The views of a scene show one set of named points, each view turned or mirrored, and shifted as a whole, with a little noise and some points left out.
In the rows, 128 means zero.

Scene 1
View 1
bidir: [130 116 108 138 117 163  75 116  97 138 147 112 164 132 122 145 179 117
 149 106 138 155  87 148 135 136 178]
mut: [ 63 100 107 115 143 136 118 117 135 137 162 127 111 110 111 152 159 147
 114 154 157 177 131 117 108 113 147]
fofiz: [107  70 116 141 101 185  87  96 132 129 152 113 138 138 149 145 199 149
 122  78 115 140  95 104 133 110 172]
nisa: [105 122  94 112 173 134 151 112 121 108 154 139 106  88 112 155 138 149
 117 153 154 163 137 139  99 123 125]
lizu: [124  94 105 117 119 159  90 130 105 141 139 103 153 118 119 145 176 146
 138 107 131 150 113 137 120 114 169]
bodup: [ 99  81 111 104 120 143 104 120 129 143 148 127 128  98 100 156 159 162
 142 131 129 155 135 114 145  90 149]
Pepo: [ 93  89 106 103 136 152 132 116 123 118 151 130 126  81 109 152 150 168
 131 136 127 153 139 120 138  93 140]
sep: [151 102 103 132 114 168  75 114 102 149 137 106 154 149 136 144 198 125
 135  86 135 144  91 135 111 129 180]
far: [119 124  95 117 141 143 113 138 100 132 142 104 148 112 113 146 162 129
 129 136 156 167 116 152  94 135 165]
tup: [135 118  94 105 167 134 136 109 115 122 147 139 110 104 108 155 150 141
 123 136 151 154 132 142  98 122 133]
Ponot: [128  83  94  67 149 126 142 145 121 141 130 121 117  80  91 160 141 187
 122 148 141 141 173 127 104  87 128]
daza: [167 114  87 104 137 144 111 149  86 145 123  91 156 117 108 144 167 142
 134 113 144 145 126 161  87 125 167]
nal: [ 99  64 123 130  81 184  81 115 115 131 143 101 162 101 130 141 185 166
 155  84  93 135 110 112 174  83 176]
guzi: [125 126  99 124 140 149 112 116  95 121 148 113 149 101 119 150 153 128
 141 126 137 157 107 158 128 130 154]
Rus: [162 150 107 147 146 158 101  77  86 104 154 144 153 111 126 152 152  99
 160 106 128 146  74 163 159 148 147]
Giz: [128 126  96 109 153 130 118 121 102 131 148 129 132 105 101 153 149 134
 139 145 155 160 128 152 115 127 145]
Redek: [122 136 102 127 152 134  93  98 108 135 160 143 130 132 109 154 159 106
 144 141 164 171 100 143 120 144 153]
View 2
tup: [123 148 134 133 129 128 155 121 145 123 142  78 136 153 120 141 124 131
  86 116 114 140 123 114 147 121 128]
Ponot: [158 121 124 132  99  89 176 126 150 161 141  86 163 150 115 117 168 159
  97  89  87 121  98 139 148 183 143]
bidir: [108 130 148  86 103 121  95 130 110 119 121 139  94 175 111 109  94 146
 117 134 125 150 139 134  95  85 125]
Redek: [117 141 137 120 131 141 120 135 124 113 129 100  97 163 114 138  81 120
  80 128 117 135 146 106 111  90 135]
mut: [151 140 166 135 138 109 143 143 121 125 113  86 118 147 111 115 116 144
  64 111 108 121 153 144 125 157 149]
nal: [126 106 173  62  63 108  99 122 111 147 107 161 117 189 102  87 167 154
 141 127 125 130 157 172  85 142 147]
guzi: [ 98 137 154 103 112 122 130 124 129 113 120 106 126 164 127 115 110 130
 102 133 125 144 126 136 117 102 123]
Giz: [116 137 136 122 121 122 143 131 138 118 131  86 130 156 124 123 107 121
  87 123 110 136 117 117 122 118 132]
Rus: [ 73 143 150  83 104 161 107 114 132 102 133 118 106 182 129 151 116  96
 113 150 135 144 146 106 105  60 128]
fofiz: [146 132 176  86  93 126 100 121 107 143 121 152  87 179  88 108 147 178
 134 119 135 151 187 154 115 134 135]
far: [ 99 148 154 118 130 109 149 129 128 111 120  90 138 143 131 104  86 140
  91 134 133 160 111 144 131 101 114]
daza: [111 137 122 107 101 102 140 119 131 135 142 113 142 156 119 103  95 164
 128 125 116 170  86 129 130  91 107]
View 3
daza: [111 142 113 117 147 164 140 144 156 169 144 168 109 138 160 149 152  87
 110 144  99 128 125 116 126 128 126]
Rus: [137 214 146 127 107 161 124 138 107 171 130 185 153 142 177  75 133 103
 153 119 119  90 128 110 103 127 144]
tup: [127 127 119 123 118 136  84 133 126 148 155 166 148 108 169 141 113 118
 131 146  96 118 122 124 130 117 154]
lizu: [136 144 154 114 160 132 139 134 135 142 140 157 140 151 144 132 155  95
 113 127 105 115 133 132 125 155 135]
nisa: [126 118 124 131 115 126  72 145 113 139 151 172 148 104 178 160  86 127
 135 148 106 124 118 132 131 127 167]
Redek: [122 168 127 140 144 155  84 147 114 151 156 160 154 127 163  91 123 108
 139 148  99  90 125 128 124 156 146]
fofiz: [153 146 204  81 171 109 144 113 136 119 113 149 149 146 129 122 161 111
 130 104 113  85 137 145 125 157 163]
guzi: [130 167 138 130 130 144 123 143 116 155 138 175 137 143 167 129 122  99
 127 133 112 119 125 126 117 142 144]
Pepo: [153 118 154 126 120  97 103 125 112 123 153 160 163 143 163 164 115 112
 105 122 117 140 129 140 130 130 153]
sep: [126 164 164  95 171 156 149 130 151 152 123 156 130 142 139 102 176  99
 129 124 100  87 132 129 122 154 142]
bodup: [157 122 156 122 138  99 104 122 116 124 166 151 171 155 144 146 138 105
 104 115 108 129 133 143 133 144 140]
far: [112 149 122 138 144 153 121 158 120 159 135 177 112 134 179 157 111 102
 124 155 105 122 114 125 122 155 145]
bidir: [132 183 158 118 159 151 140 141 125 151 132 166 134 158 148 100 154  94
 128 127 110  91 130 127 114 164 136]
mut: [133 111 148 133 156 106  76 141 110 118 156 154 156 132 157 150 103 119
 119 145 100 116 124 147 136 166 161]
Ponot: [136  81 116 125 115 108  95 128 138 136 178 157 153 125 159 189 128 110
  94 136  98 166 127 131 146 100 134]
View 4
Giz: [102 140 134 108 124  99 131 121 103 139 105 113 122 133 120 116 157 112
 126 137 143  96 123 127 136 135 114]
Rus: [ 93  85 100 105 134 101 124 174 134 164 104 106 123  76 120 119 161 102
 105 141 119 131 145 104 110 160  96]
daza: [ 69 136 160 111 111 136 117 117  99 134 102 130 132 118 136  94 147 131
 127 176 127 111 132 164 110 145 142]
Redek: [110 114 114 106 141  96 145 130 121 148 119 131 117 113 116 133 132 120
 105 130 138  93 124 124 139 148  98]
nal: [ 50  84 108 160 135 133 148 138 120 134  91 101 117 161 154 124 171 113
 131 172  92 186 184 149 197 120 155]
nisa: [115 149 144 103 128  76 136 108 107 129  79  96 115 146 148 125 169  89
 144 116 155  80 102 113 142 132 127]
Pepo: [ 98 136 128 136 132  90 150 102 104 123  86  91 112 182 143 130 177  99
 146 130 139 120 133 126 191 112 139]
sep: [ 59  89 122 117 145 131 150 138 126 139 107 150 125 106 159 126 122 127
 110 180  99 133 150 166 143 150 136]
tup: [106 149 154  94 141  88 127 117 104 134  95 113 118 134 149 126 160 101
 144 136 150  87 115 124 137 141 123]
lizu: [ 69 111 132 132 129 125 143 124 111 130  99 126 123 134 142 116 147 129
 121 167 116 135 146 158 157 137 144]
guzi: [ 90 128 134 118 116 107 122 125 107 140  98 100 126 135 119 106 169 113
 127 143 136 115 133 130 136 133 126]
bidir: [ 77  85 106 127 128 125 149 139 127 147 110 128 123 108 126 118 133 134
 100 160 110 132 147 147 141 142 126]
bodup: [ 91 133 134 129 143 106 139 117 100 126 103 109 116 173 137 131 171 111
 138 143 133 135 154 136 193 114 134]
mut: [109 135 129 127 134  88 167  89 110 129  96 114 110 171 142 135 148 112
 126 120 142  92 112 135 189 123 133]
far: [ 90 130 132 125  97 108 140 107 111 136  86 111 131 123 122 100 146 125
 115 145 135  85 102 137 115 140 139]
View 5
sep: [125 102 114 144 114 121  86 130 134 164  98 157 163 117  88 149 106 111
  82 124 143 105 129 126 154 101 129]
Giz: [109  74 134 156 112 132  81 125 133 145 132 117 109 102 143 146  92 121
 146 127 123 112 123 151 128 153 130]
daza: [143  80 137 160 108 127  65 139 156 148 114 138 128 109 104 144  89 135
 125  77 130  92 103 169 136 128 117]
lizu: [131 102 137 149 107 124 102 127 140 167 122 145 143 113 111 153  96 110
 119 132 122  93 113 150 154 113 122]
nisa: [ 86  74 141 140 102 146  72 114 151 125 155 120 104 126 160 131  74 116
 166 148 121 108 131 152 111 170 123]
Rus: [117 108  96 182 143 141  75 114 104 175  85 121  99 101 104 117 103 105
 143 142 151 126 163 120 131 124 151]
bodup: [ 99 102 163 135 116 120 127 123 134 156 144 126 128 110 139 158 110 108
 152 161  96  95  99 152 149 127 117]
far: [131  73 117 161  80 144  68 126 148 162 135 130 107 113 136 139  59 118
 129 116 136  94 131 164 129 148 130]
fofiz: [ 99 135 135 125 110 129 123 119 145 168 117 167 177 142  96 150 101  85
 102 176 126  97 124 124 163  92 118]
tup: [ 93  76 139 141 119 138  68 116 147 122 141 123 114 118 144 133  88 128
 156 132 121 108 123 148 117 163 122]
Pepo: [ 95 111 165 138 109 136 114 119 146 153 152 128 117 125 143 141  89 102
 174 161  98  95 106 159 141 132 114]
Ponot: [ 95  87 189 130 117 128  94 126 165 123 158 123 117 118 147 147  99 134
 190 114  85  89  74 182 125 153 100]
guzi: [122  92 121 166 109 135  83 121 132 168 122 126 108 108 123 137  82 108
 142 129 128 102 135 151 135 133 132]
nal: [110 159 162 137 120 122 152 123 143 191 109 164 162 135  84 147 111  72
 134 180 102  83 107 142 178  68 115]

Which points are out of place in each view (at most two, in the order of its rows)? Write none if all are in place.
view 1: far
view 2: Ponot
view 3: none
view 4: Pepo, guzi
view 5: nal
